Points, in no order, along strands that fork and pass close to each other.
(in the rows, 128 means zero)
Points whose rows are less than 126 apart are linked; no others are. Some points are linked to none.
k_340: [151  78 112  88 162 125 177 129 118 157  64 138 109 107 178  82 161 158
 176 131 126  83 117 124 130 101 113 132 101 135 106 176 180 116 142 159
 100  89]
k_208: [159 189 113  80 159 166  95 168 120  82 122  86 126 102  89 166  85 125
  71 112  92 157  92 124 141 133 149  59 140 104 149 138  55 135 133 144
 146 132]
k_920: [181 110 160  82 135 118 177 136  59 112  96 120 119  97 152 148 122 214
 179 103 135 119  90 111 163 164  86 149 128 146 137 132 162 109 180 196
  79  98]
k_988: [127  43 116 142 158 143 152 199 140 167  98 128 101  89 118 121 163 136
 152 129 148  94 142 157  85 151 105  99 136 141 118 157 132 109 164  96
 101  75]
k_880: [124 159 161 133 102 101  90 116 111  98 144 148 153 200 169 154 135 136
 143 113 116 134 125 129 166 163 117 158 103 158 137  82 148 131  67 117
 142 123]
k_778: [113 121 110 150 121 134 180 106  77 173 162 151 122 115 122  95 137 111
 159 106 155 142 134 133 128 130 113 167 130 145 137  91 144 131 164 112
 138 175]
k_497: [137  92 144  75 108 123 130 101 113 134  79 136 141  82 134 190 106 208
 103 128 163 126  97 113 105  95 116 127 151  98 123 115 140 130 193 162
 153 105]
k_823: [108 104 131 151 100 145 130 170 143 111 154 124 124 128  98 154 122  99
 126 113 130 130 142 155 117 161 119 110 149 107 125 126 117 136 156 111
 130 100]
k_48: [166 147 122 160 170 133 131  89  92 151 158 104 116  83 100 102 102 126
 164 115 139 147 125  95 122 154 116 164 158 182 165  94 125 120 145 125
  85 196]
k_989: [139 148 137 130 129 129 157  39 124 146 105 126 121 128 142 124 108 128
 142 148 139 141 113  94 124 113 130 165 116 138 128 135 182 119 119 174
  95 156]
k_926: [178 138 147  72 156 128 167 124  23 136 133 126 144  99 173 144 123 199
 142  96 161 149  97 118 159 144 118 146  92 160 135  87 162 136 150 169
  97 139]
k_514: [112 118  93  90 120 172 194 203 134 149 136 101 110  75 117 126 146 114
  81 129 142 135 118 166 101 117 182  70 113  90 114 140 115 135 145 134
 140  98]
k_406: [202 196 116  76 185 119  80 182  99  77 131  99 143 123 124 124 120 141
 111  97  58 145 123 114 184 159 134  71 119 164 159 120  52 148  65 130
 143 133]
k_117: [171 121 122 113 178 127 113 132 127 115  98  95 123  73 104 146 114 147
 117 112 122 121 114 101  99 130 131 123 157 139 140 140  98 122 160 133
 115 139]
k_222: [ 88 120 165 192  82 131  70  95 201  89 139 150 118 192 115 147 131  93
 149 169 135 109 137 117 109 143  92 139 158 129 125 138 152 118 117 125
 127 106]
k_200: [143 116 142  94 131 122 118  91 130 130  93 130 135 109 139 181 116 174
  91 138 160 124  80 101  93 102 142 134 127 110 117 123 157 115 156 161
 126 120]
k_584: [ 88 172 123 162  75 145 166 105 118 148 191 131 109 141 102 118  99  71
 124 121 122 164 131 135 154  98 149 145 128  80 153 103 117 146 144 143
 143 200]
k_373: [147 136 173 171 114 117  31  96 204  51 114 124 130 143 112 174  98 135
 120 144 127 110 119  73 107 163  97 138 183 136 140 157 100 112 136 159
 120 124]
k_303: [102 138 126 129  95 138 212  60 116 168 108 153  85 112 140 102 113 110
 131 164 147 141 105 113 126  74 144 140 113  76 120 159 177 130 164 186
 107 175]
k_424: [149 110  94  58 163 104 150 139  87 155  78 123 130  99 144 103 126 161
 111 104 117 107 121 127 138  73 143 120 108 111 102 130 114 145 145 133
 135 137]
k_811: [ 96  78 125 133  99  99 127 146 113 154 128 170 137 166 150  94 157 127
 179 115 117  99 153 150 145 120  84 146 114 129 114 109 128 145 133  92
 150 111]
k_407: [143  63 117 113 134 134 164 194 133 144 107 124 128 120 149 122 183 136
 156 128 139  89 135 153 105 157 111 110 102 152 108 142 161 103 129 117
  98  56]
k_738: [118  80 158 155  99  82  94  82 142 135 119 158 120 162 126  82 141 147
 209 138 108 100 159  99 141 135  67 163 135 148 125 141 114 129 132 132
 136 148]
k_583: [119 140 146 154  87 102 106 134 143  91 149 148 139 206 143 117 150 101
 164 119  89 114 147 132 170 167 100 148  97 159 137 111 130 133  65 111
 117 118]
k_454: [136 127 150 161  95 185 166 145 137 104 158 100 110  97 108 170 124  97
 145 134 158 138  90 114 103 182 121 122 141 121 157 143 165 104 151 179
  63 102]
k_560: [144 222 141  96 104 122 149 103  99 111 157 115 124 133 135 129  95 101
  95 120  96 181 113 116 192 117 154 127 103 100 146 139 125 146  78 162
 127 188]
k_335: [167 140 140 103 154 105 115  54 115 134  98 130 135 118 154 149 115 172
 116 149 153 123 101  83 115 116 125 163 121 147 123 125 173 108 135 155
 114 147]
k_304: [139 103 103 114 157 167 203 149 147 157 114 119 116  87 140 104 149 113
 120 164 154 115 111 137  91 113 164 111  99 108 110 163 165 113 122 144
  84 101]
k_30: [153 114 149 113 115 158 200 160 128 121 129 119 136 138 161 118 170 122
 142 142 162 117  98 148 120 173 122 111  94 133 120 133 208 110  94 156
  68  52]
k_685: [123  95 101 166 186  97  63 167 117 153 148 131 147 131  90  98 118 128
 138  98  95 128 187 151 131 133  97 153 165 148 140 100  46 129 125  35
 174 138]
k_506: [124 126 136 138 127 152 142 180 119 110 172 126 164 167 146 145 165 123
 124 118 160 130 125 169 123 198 128 122  92 184 142  67 160 104  84  90
 113  74]
k_687: [149 132 138 133 156 103  77  70 136 121 108 128 144 128 142 151 127 165
 123 141 150 105 119 102 100 141 123 166 132 172 123 105 147 115 132 114
 132 128]
k_719: [ 66 115 162 199  58 165 157 102 177 116 179 153 127 155 111 159 140  93
 128 162 176 154 123 135  76 154 117 137 142 102 140 107 180 118 143 130
 127  96]
k_230: [165  88 142 142 134 131 139 183  90 130 149 124 113  97 109 138 135 135
 186  90 117 132 147 144 124 193  75 132 156 141 156 122  91 120 178 118
  89 133]
k_203: [104  93 118 115 134 145  93 126 178 135  70 127 123 101 114 173 114 152
  84 149 152 102 114 125  64  79 158 100 158  99  88 165 132 130 151 126
 150  96]
k_132: [113 136 126  76  87 167 173 182 135 140 129  95 119  87 104 168 126 133
  60 124 145 152  93 156 107 102 176  74 111  65 101 117 128 145 153 157
 154 102]
k_314: [140 143 154 179  98 128  57  90 175  81 142 132 139 162 126 159 106 113
 134 146 134 126 133 109 117 160 102 147 151 145 125 130 122 120 117 141
 121 117]
k_367: [139 135 119 176 157 145 109 102 135 132 156 100 132  99  94 139 107 104
 124 131 146 137 129 110  90 150 127 149 165 156 163 111 118 114 161 120
 111 167]
k_521: [145 195 107  79 141 144 166 114  98 129 140  90 128 123 142 121 105 107
  86 121 112 177 124 149 171 105 174 114 103  99 122 143 138 132  85 159
 118 175]
k_188: [139  86 112 163 155  97  78 136 163 134  88 131  98  94 108  89 120 137
 169 132  74  97 153 106 108 132 101 116 161 117 129 182  69 135 146 111
 126 142]
k_577: [187 160 138  74 144 122 162 120 100 105  88  98 134 118 158 130 119 143
 138 118  93 133 114 124 169 148 122 112 100 123 119 176 162 121  88 195
  80 124]
k_118: [137  83 129 146 114 104 114 128 153 127 107 138  89 112 113  76 136 131
 192 137  70  99 150 108 150 126  87 124 150 119 127 197  93 140 144 148
 111 133]
k_615: [ 91  76 154 125  59 115 136 137 162 128 102 171 109 150 132 146 135 129
 162 133 127 116 128 134 120 105 101 104 123  81 102 169 142 138 148 156
 137  76]
k_312: [136 100 109  87 126 160 214 203 132 162 105 107 116 100 140 109 162 125
 104 145 161 113 115 162  91 117 163  81  88 109  99 158 158 120 125 138
 108  74]
k_34: [163 225 100 148 193 150 101  91  89 131 158  79 146  90 121 141  82 109
  91 135 150 180 111 101 125 146 176 152 149 169 151  92 136 118 107 123
 113 207]
k_911: [ 90 107  84 187 155 138  90 189 177 131 165 108 142 138  87 120 139  81
 115 114 127 114 178 163 106 147 132 114 161 135 123 120  99 114 126  46
 149 104]
k_949: [180 192 121  74 154 124 122 156  68 101 155 108 132 128 115 119  96 129
  98  85  70 169 123 128 195 137 145 104 118 134 162 109  62 148  75 123
 135 166]
k_593: [137 137 139 130 102 113  91 131 163  79 122 135 109 134 111 144 105 114
 124 119  85 116 111 113 145 125 119 105 141 102 128 173  82 147 134 156
 129 129]
k_777: [167 194 110  49 161 155 178 152 110 138 119  81 132 121 151 115 120 119
  73 132 107 157 120 160 165 110 176  85  86  97 116 186 134 134  58 176
 109 151]
k_112: [183  95 126  97 173 130 173 143  77 127 101 104 114  71 139 122 129 181
 167 113 129 119  94 105 129 147 108 136 139 147 143 136 144  97 187 180
  74 117]
k_787: [151 153 113 111 153 116 120 117  94 138 129 113 148 131 159 118 126 136
 118 110 117 135 129 122 159 119 149 152  97 165 124 101 129 125 104 111
 133 164]
k_23: [115  94 140 135 119 123  91 143 152 113 118 122 137 124 109 162 119 136
 130 125 132 110 135 129  95 150 106 129 154 127 133 124 112 131 154 112
 135 105]
k_94: [ 98  73 170 174  66 119 135 102 121 148 156 169 130 149 123 130 140 137
 202 114 142 138 155 122 111 165  51 169 147 120 133  89 140 128 178 128
 130 110]
k_111: [110 123 104 185 197 122  44 161 176 119 148 109 142 143 110 109 134 106
 131 136 126 102 174 139 102 159 114 130 164 172 143 122  89 112 113  40
 141 116]
k_15: [142  52 125 143 168 112 104 185 139 142  93 110 122  78 116 136 148 166
 162 124 130 101 158 146  86 175  85 120 159 151 130 143  94 108 173  93
  93  95]
k_261: [ 89  79 103 126 159 115  60 169 189 124  78 135 110 142 126 126 158 137
 112 143 123  89 169 158  90  79 141  91 139 119  89 164 111 140 114  51
 156  83]
k_665: [ 48 117 137 203  85 134  86 133 198 112 177 149 143 170  95 161 132  84
 107 145 150 136 167 150 102 128 123 129 162 100 135 109 133 129 134  81
 173  91]
k_422: [163 138 153 105 120  93 103 107 129  90 103 123 123 121 138 140 119 147
 139 115  87 120 116 104 145 123 118 131 129 126 131 155 110 129 123 179
 121 124]
k_182: [185 142 160 117 165  87  63 124 157  50  85 129 153 112 120 145 100 191
 117 133  98 107 115  71 131 163 108 119 181 153 146 154  68 124 123 167
 143 114]
k_279: [ 75 136 162 185  73 170 191 103 141 133 193 150 134 143 135 142 149  92
  84 177 200 155 110 136  86 142 148 146 111 125 147  72 198 115 127 119
 136 109]
k_868: [114 131 130 174  95 133 119 149 165 101 163 132 127 181 125  96 143  60
 182 118  82 105 159 144 166 156 107 137 106 138 139 139 125 140  75 114
 101 111]
k_817: [129 129  94 128 195 111  76 157 152 124 115 113 128 126 126  87 147 114
 127 126 105  79 155 145 125 113 150 115 122 153 119 155  91 125 100  69
 133 124]
k_156: [ 66 111 153 187  74 128  76 104 202 108 132 165 133 183 107 141 140  87
 134 166 155 113 165 145  99 104 116 138 154 114 107 130 147 124 120  89
 157  93]
k_809: [ 76  77 146 155  70 126 168 115 110 149 155 181 127 157 124 132 145 118
 165 124 158 138 138 151 117 144  92 150 136 105 139  86 145 129 171 120
 147 108]
k_387: [154 195  86 153 192 115 100  60  98 155 146  99 128 112 135 107  79 115
 108 140 130 171 129  88 133 102 157 172 143 174 142  99 124 126 106 108
 140 224]
k_403: [164 128 113 126 177 148 158 120  51 161 148 113 135  60 107 113 124 142
 127 107 154 156 125 115 104 144 144 150 146 167 157  93 121 118 175 117
  93 185]
k_739: [122 158  88 125 164 100 119 164 102 133 161 120 135 150 110  83 126 105
 109  89  71 125 155 151 170  98 154 132 123 132 145 114  68 144  96  81
 173 168]
k_61: [ 80  93 127 138  61 128  98 161 182 125 115 153  98 133 103 153 119  98
 119 133  91 122 160 134 133  97 129  87 142  64 109 188  96 158 132 123
 164 101]
k_689: [171  83 135 142 167 143 170 138 123 136  98  91  94  77 137 128 136 159
 186 150 141  95 103 106  90 154 106 133 140 138 141 163 174  96 178 174
  65  96]
k_706: [101  82 103 113 144 118  99 129 163 146  87 132 133 108 128 130 146 144
  96 138 142 101 135 136  85  76 152 109 135 125  88 155 123 142 139  92
 155  98]
k_710: [ 62 135 138 189  97 137 152  66 137 158 176 163 137 141 137 132 151 110
  96 168 189 157 129 125  88 111 141 162 122 153 146  59 188 110 135  95
 151 148]
k_524: [120 139 102 164 128 142 121 188 128 113 176 115 114 155 101  89 139  74
 161 100  78 120 150 160 167 161 123 121 127 138 156 136  88 134  92  97
 118 140]
k_846: [108 147 131 157  83 118 138 120 101 136 179 147 109 148 105 111 115  86
 144 101  96 149 146 141 168 103 129 151 126 103 140 109 101 150 129 110
 159 181]
k_698: [ 87 117 154 167  63 161 182 102 183 134 141 152 112 146 118 155 137  87
 112 168 177 129 104 124  73 120 145 126 129  85 124 140 198 111 139 162
 113  84]
k_379: [183 119 161  81 143  97 145 121  40 132 118 129 126 120 168 139 125 199
 175  95 130 139 101 107 172 164  83 159 118 165 142 104 141 122 164 169
  98 134]
k_76: [111 151 137 153 120 112 138  17  75 179 139 155 133 136 157 132 114 163
 127 142 183 157 105  89 117 106 150 186 128 153 130  68 178 128 158 134
 153 201]
k_544: [102 129 119 144 117 140  91 106 187 117 107 130 116 116 104 172 106 124
  72 160 154 114 113 108  93  91 145 110 152  84 110 155 122 127 157 131
 147 114]
k_495: [158 105  74 118 205 149 174 137  63 181 132 100 120  55 128  78 141 124
 140 107 149 132 137 129 106 128 143 143 128 168 138 109 116 120 160  95
  99 180]
k_595: [ 98 145 142  87  58 170 169 148 104 139 163 133 128 107 104 184 104 126
  71 105 156 172 100 156 125  96 160 101 133  64 122  91 108 149 164 148
 156 134]
k_732: [112  68 120 122 165 125  69 156 184 122  82 126 148 123 135 164 159 158
 108 155 173  90 141 153  58 140 117 101 146 149 103 124 146 114 121  70
 141  53]
k_146: [133 144 117  40 121 140 193 171  86 166 119 120 138 131 163 123 148 147
  93 113 134 135 111 168 162  94 169 105  66  97 100 109 158 139 105 146
 152 117]
k_405: [105  74 117 139 171 124  39 179 191 110  77 126 131 127 123 153 145 156
 118 146 137  94 169 150  78 126 126  97 158 145  94 145  98 113 132  58
 150  70]
k_912: [139 148  95 106 182 154 204 141 125 161 137 114 150 117 177  89 163 121
  92 174 172 139 118 166 114 116 182 125  71 147 108 132 216 104  60 128
 103 104]
k_293: [164 153 142 137 178 131  52  82 160  81 119 102 164 125 138 170 103 155
 102 137 163 119 100  91  79 162 133 153 153 193 147 104 129  91 131 130
 122 123]
k_603: [166 184 142  97 117 145  87 142  97  68 153 119 121 111  84 165  69 120
  80  87 100 167 102 104 164 140 140  80 159  97 162 118  48 161 138 161
 151 155]
k_352: [118  88  98 165 164 108 102 181 127 144 163 133 134 139  90  78 156  91
 175 100  88 102 186 164 137 159  90 153 133 160 144 100  73 129 104  40
 135 132]
k_609: [129 157  98 115 175 109 110 124 135 127 119 108 140 157 150 107 139 113
 114 134 105 101 147 135 143 105 157 139  92 164 113 136 137 126  74  94
 134 139]
k_376: [133 119 156 167  99 115 109  64 120 138 140 143 121 138 127 101 119 143
 208 126 120 127 127  89 128 149  76 181 134 150 149 108 132 112 154 143
 113 162]
k_503: [ 79 137 116 174 112 126 164  42 107 189 149 165 128 131 139 107 137 140
 110 167 180 154 128  95  95  86 140 175 119 159 136  61 200 124 150 105
 162 185]
k_16: [156  87 151 146 130 165 177 152 115 110 121  93 102  64  98 159 115 142
 156 126 152 128 103 108  92 168 100 123 157 125 140 149 139 104 181 174
  72 103]
k_775: [ 66 152 119 175 100 156 143 107 194 129 149 131 115 168 112 116 140  61
  92 168 145 116 135 152 108  99 167 118 120 106 110 152 159 112 102 120
 134 115]
k_101: [184 134 161  85 130  65  94 138 136  61  73 131 129  99 131 135 124 200
 142 129  64 103 107  79 160 139  95 111 144 137 131 171  82 141 130 186
 132 114]
k_437: [ 94 176 120 141 109 156 104 145 201  96 135 120 125 180 128 136 129  76
  91 160 111 114 129 143 139 114 155  99 110 118 119 158 140 119  72 136
 131 100]
k_313: [100 106  96 170 139 129  98 197 159 120 164 121 132 162  93 100 146  85
 154 110  86 103 187 164 137 147 120 111 138 136 126 139  80 136 100  47
 144 108]
k_413: [138 121 131 153 131 138 164  86  84 167 142 133 114 128 138  73 136 124
 206 125 126 135 130 107 137 145 100 165 122 155 139 111 157 115 157 145
  98 160]
k_229: [ 93 155  99 160  95 147 146  92 126 153 170 121  99 119  88 119 101  82
  92 135 116 152 132 125 127  69 168 132 154  70 132 128 101 148 159 130
 153 201]
k_663: [197 177 159  87 152 108  71 167 113  49 119 111 158 143 124 143 116 158
 109  94  73 139 105 111 180 190 108  82 136 167 155 117  65 136  72 138
 139 109]
k_622: [ 99  54 177 146  81 101 105 103 137 151 118 169 142 141 130 151 141 170
 184 143 155 120 150 130 108 166  45 165 159 127 121 103 151 124 182 134
 135  80]
k_721: [ 91  91 113 128 125 126 176 148  47 195 173 167 139 135 136  88 158 138
 163  89 156 141 164 153 150 136 116 164 117 144 135  70 114 136 172  77
 152 154]
k_695: [152 168 119 106 156 154 179 148 107 134 145  96 140 138 168 117 144 109
 109 134 143 144 114 161 137 151 158 115  76 153 127 126 189 112  51 136
  95 118]
k_636: [ 97 164 110 137  99 125 191  38 111 167 136 152 108 143 149  99 108 110
 106 156 146 162 123 122 137  62 161 156 113  82 123 128 167 135 142 161
 138 203]
k_886: [ 73 135 131 193 104 151  87 138 162 110 190 130 145 149  86 176 111  83
 100 136 151 156 149 150 100 152 120 136 176 127 151  80 122 114 150  83
 168 116]
k_873: [149 100 123 102 147 121 172 102 126 145  73 123  89 113 159  88 132 140
 187 141 109  95 115 107 142  98 119 131 117 119 124 201 155 119 143 183
  91 121]
k_121: [138 124 106  40 131 106 163 174  90 151  91 130 131 120 161 106 145 149
 109 102  99 120 128 156 164  79 158 108  82 103  96 136 118 151 110 131
 142 126]
k_195: [ 91  89 124 163  66 140 131 153 175 127 145 140 107 129  83 149 124  93
 143 126 117 149 151 142 125 123 112 110 161  70 126 153 115 153 163 124
 142 115]
k_58: [101 158  98 129 103 151 181  66 117 168 143 129 110 105 104 112  97 104
  81 140 151 156 127 121 112  55 179 147 130  70 113 121 132 148 174 155
 151 193]
k_485: [161 129 159 141 144 114  40 123 185  56  89 102 138 122 109 166  96 177
 122 145 115 106 105  92 102 168 100 124 190 148 149 144  87 109 148 162
 132 103]
k_452: [ 79 142 139 180  73 114 147  17 139 171 143 173 122 176 131 107 133 123
 158 163 154 134 134 101 112  94 111 164 111 127 126 118 180 128 143 140
 136 169]
k_569: [179 174 137  77 132  96 126  83 132  86  88 112 123 125 153 131 105 146
 113 134  78 128 107 108 175 102 137 119 109 119 118 196 124 133  86 196
 113 144]
k_875: [141 195 171 127  78  86  92 126  86  95 155 161 158 215 173 139 127 152
 143  89  94 165 113 136 210 168 115 140  91 154 145  66 122 162  50 115
 155 142]
k_915: [122 153 142 179 106 182 162  98 150 118 150 108 118 103 103 157 114  80
  99 149 161 155  90 118  89 146 140 123 157 126 155 128 156 122 158 161
  94 135]
k_327: [119 141 146  72  82 127 148 119 102 135 122 131 122 113 122 180 100 151
  67 107 132 154  96 120 138  82 148 118 133  69 125 113 115 154 167 170
 177 139]
k_342: [173 172 120  84 158 132 160 132 100 117 118  97 146 138 168 116 145 113
 135 123 110 136 129 146 173 156 131 109  77 152 126 161 160 112  52 152
  76 131]
k_516: [ 83 133 115 174 132 153  81 134 168 121 155 123 144 107  71 184  92 103
  71 133 163 154 148 138 104 125 130 127 188 114 135  98  86 130 171  82
 177 134]
k_735: [ 79  94 155 131  53 119 146  84 151 131 115 187 110 170 134 135 133 136
 149 139 144 115 119 122 122  92 107 133 113  81 105 138 163 135 149 152
 138 112]
k_45: [110 117 126 169 117 137 165  47 146 164 123 148 114 132 134 103 127 126
 154 165 164 125 125 100  97 107 116 152 124 132 132 125 192 115 140 150
 107 151]
k_650: [155 118 114  49 161  72 126 119  71 154  86 137 136 108 136 106 111 181
 109  95 107 121 133 108 158  76 140 146 117 127 115 124  85 156 143 116
 157 170]
k_801: [171 151 137  98 152 105 120 133  40 138 137 120 147 120 144 133 112 173
 134  88 122 155 119 114 167 144 138 155 121 157 136  75 105 142 131 117
 133 174]
k_791: [172 169  98  48 186 145 158 173 108 127 107  69 127  88 142 126 124 129
  91 112  99 141 114 158 152 118 170  65 100 117 120 152 104 127  80 146
 105 124]
k_773: [120  98 139 127 108 112 140 114  99 140 143 171 149 166 167 104 166 137
 184 119 134 107 139 139 147 144  95 167 100 151 119  93 157 125 127 113
 120 118]
k_133: [165 189 138 155 177 152  60 111 148  79 149 102 162 146 132 172 110 130
 102 129 153 124  98 106 117 189 137 136 137 195 144  99 124 109  99 121
 113 124]
k_77: [171 157 153 111 145  92  57 172 153  40 110 138 147 153 114 123 129 142
 122 115  56 111 124  91 178 181 104  84 147 156 147 145  48 147  72 148
 145  91]
k_808: [107 135 118 137  82 146 179  95 153 152 117 134  88 117 116 119 116  90
 140 144 120 127 112 116 126  95 146 124 130  63 125 180 136 140 150 186
 112 139]
k_382: [129 160 106  79 162 144 242 160  82 178 148 122 146 114 174  69 152 121
  82 163 183 169 128 172 136 107 189 128  60 124 107 131 198 115  60 146
 119 138]
k_993: [161  70 117  82 171 111 135 143 122 147  60 123 129  86 152 119 152 186
 161 119 137  72 127 116 106 123 112 128 124 156 101 153 141 117 161 128
 110  98]
k_141: [141  90 157 156 101  89  90 121 151  97 106 152 115 137 123 110 125 143
 192 129  86 109 139  98 135 164  68 142 160 131 138 163  99 134 144 156
 116 124]
k_720: [125  96 128 150 156 103  56 110 169 115 102 131 140 129 116 136 127 160
 136 144 139  95 148 120  92 134 104 145 164 155 120 127 107 118 138  94
 134 121]
k_751: [163 227 127 145 182 156  82 105 106 103 151  97 161 140 144 165  88 120
  78 128 148 158 101 103 146 159 168 146 129 185 153  75 132 118  97 111
 128 163]
k_247: [134 183 114  74 145 158 224 158  66 169 156 107 145  87 149  98 135 120
  85 139 161 188 114 170 147  94 198 128  78  99 115 118 165 141  98 165
 125 156]
k_457: [108  82 135 127  99 120 131 159 171 131  72 164  92 147 137 104 146 124
 178 147 103  83 141 126 129  92 116 101 110  97  96 197 137 156 126 145
 121  73]
k_196: [126 142 120 184 140 163 135  71 162 133 147  99 113  90  86 146  93 103
 106 152 162 132 106 101  77 122 141 140 169 125 143 134 145 114 160 152
 110 162]
k_623: [106  57 143 140 136 131  91 167 162 128 118 142 160 141 129 146 170 146
 123 138 169  98 166 168  72 155  94 126 132 160 103 101 149 112 123  67
 142  44]
k_881: [122 126 168 141 103 121 158 102  93 145 148 160 149 166 175 130 162 141
 166 129 156 139 107 126 147 170 114 156  87 151 136  78 197 125 120 137
 113 110]
k_667: [118 173 131 144 122 130  77 161 184  54 134 131 135 186 134 132 129  95
 108 137  84 111 131 134 166 137 146  93 112 130 130 150 105 136  66 121
 133  98]
k_482: [ 91  93 122 116  91 109 139 148 153 133  96 151 112 166 157  80 169 107
 177 127 104  82 159 146 164  88 124 112  95 108 105 180 148 145 104 122
 118  92]
k_408: [129 171 115 143 142 101 121  40  96 151 132 129 128 121 137 120  97 134
 116 134 132 161 114  92 127  97 155 178 140 148 136  89 136 138 142 129
 142 210]
k_851: [ 83 143 136 157  53 155 167 106 197 121 133 134 106 160 126 149 131  73
  94 176 150 125 115 143 112 100 169 115 122  73 114 166 179 120 109 169
 125 104]
k_119: [119 144 164 157 111 138 112 101  96 120 173 142 162 147 138 186 127 147
 116 128 179 159 102 118 116 167 126 163 125 154 161  50 150 126 134 117
 129 132]
k_587: [ 78 174 129 178  89 112 176  26 136 169 137 154 114 183 138  83 130  89
 151 158 136 144 133 110 144  75 133 164  99 107 118 136 170 126 117 145
 136 191]
k_13: [ 74 101 146 120  43 137 155 158 111 133 159 171 122 169 124 147 144 116
 150  90 122 136 134 160 155 136  99 131 124  82 133 105 123 149 147 118
 159 103]
k_68: [ 89  83 110 124 101  99 147 133 120 157 103 173 109 172 152  57 179 116
 194 122 103  91 154 149 163  96  97 149  97 117 105 158 134 137 120 105
 150 110]
k_991: [172 127 111  57 171  96 129 150  31 154 120 123 154 103 144 127 118 182
 107  67 122 140 123 127 161 109 139 145 110 156 128  81  80 144 151 100
 144 166]
k_640: [115  89 148 159 139 141  92 175 157 110 153 133 170 162 139 143 173 122
 127 128 158 104 151 162 108 201  98 129 126 181 129  79 140  97 102  69
 129  64]
k_481: [139 112  98 175 196 113  51 124 170 118 127 119 112 106  88  86 114 109
 147 134  88 108 165 104 103 134 113 127 192 144 140 154  57 121 131  83
 128 164]
k_180: [102 124 156 138  64 112  67 135 192  80 104 159 104 145  94 163 105 105
 119 125  91 126 142 115 139 119 107  96 166  65 102 184  81 154 131 153
 150 120]
k_660: [159 141 139  31 120 147 179 169  55 149 118 102 138 100 144 147 135 164
 105 104 145 150  92 150 146 119 145  94  84 112 120 100 129 128 130 155
 121 124]
k_919: [ 64  86 144 144  74 113 134  94 138 156 138 167 136 154 115 145 135 129
 122 135 156 133 140 145 110  93 117 151 132  97 115 106 148 138 160 109
 174 120]
k_526: [166 152 139  38 151 146 189 135  14 165 124 120 155  88 165 144 126 177
 106 111 161 185  92 143 159 120 157 135  87 126 115  76 166 134 135 146
 117 150]
k_556: [ 80 117 124 159  64 127 168 156 115 146 182 151 123 163 114 106 141  79
 156 107 102 131 165 163 163 121 118 146 111  81 134 117 110 157 136 106
 156 144]
k_531: [113 123  94 129 170  97  78 179 103 146 156 127 154 134 113 110 125 138
 104  96  86 120 160 150 147  98 135 134 143 131 139  98  59 154 123  46
 186 146]
k_844: [160  88 106  68 170 142 185 209 117 153  87 109 125 102 153 122 172 143
 134 125 139 102 109 165 120 144 140  70  77 144  97 151 165 103 107 123
  95  65]
k_155: [160  48 111 119 186 101  85 164 133 141  74 126 132  87 138 114 140 179
 154 116 120  92 148 119  90 134 102 121 145 165 114 141  94 114 155  99
 125 115]
k_337: [130 170 118  87 130 102 135 129 145 112 103 123 130 160 159  89 137 102
 116 125  74 120 147 143 188  97 149 105  82 118 109 188 117 149  52 143
 116 131]
k_98: [170 212 149  73 118 136 134 122  48 106 159 113 134 108 129 134  82 127
 112  86  92 190 102 109 196 111 150 122 124 106 147 109  79 157 109 158
 128 200]
k_578: [159 188 100  64 169 167 126 177 124 112 130  68 121  92 111 150 113 121
  58 117 119 154 102 137 134 124 175  70 112 107 130 132  97 126 101 142
 127 125]
k_938: [134 102  89 148 222 107  54 167 168 122 110 116 119 116 110 101 129 133
 133 128  99  88 176 131 109 136 123 105 162 152 125 154  52 119 111  54
 135 124]
k_713: [137 159 130 106 123  97  66 142 154  67 110 135 148 170 124 115 126 124
 112 117  74 113 134 122 178 138 123  88 129 138 135 146  71 140  67 120
 154 103]
k_510: [ 84 148 112 172 104 164  88 124 182 125 154 123 126 124  87 155  98  81
  74 139 137 134 117 126  97 105 165 118 167  92 127 138  99 136 153 119
 163 144]
k_724: [143 101 111 126 110 139 161 125 154 142  81 119  84 105 130 117 127 118
 144 153 121 112 122 113 113  96 142 101 132 105 113 207 147 125 153 172
 101 114]

A fork is a point with three links, a tip a point with one. Leave the first point through the second and follow the links. Name the first fork or tip that comes.
k_261; k_706 | k_422
k_713; k_667 | k_687
k_881; k_773 | k_809
k_481; k_188 | k_721
k_121; k_146 | k_495
k_303; k_808 | k_312
k_721; k_778 | k_938
k_503; k_710 | k_603
k_373; k_314 | k_506
k_844; k_407 | k_636

Follow the links from the first point to the second, and from the first to the third. Name the last point that the two ways share.
k_719; k_556; k_61 | k_687
k_313; k_738; k_112 | k_938
k_556; k_873; k_695 | k_636
k_188; k_583; k_926 | k_938
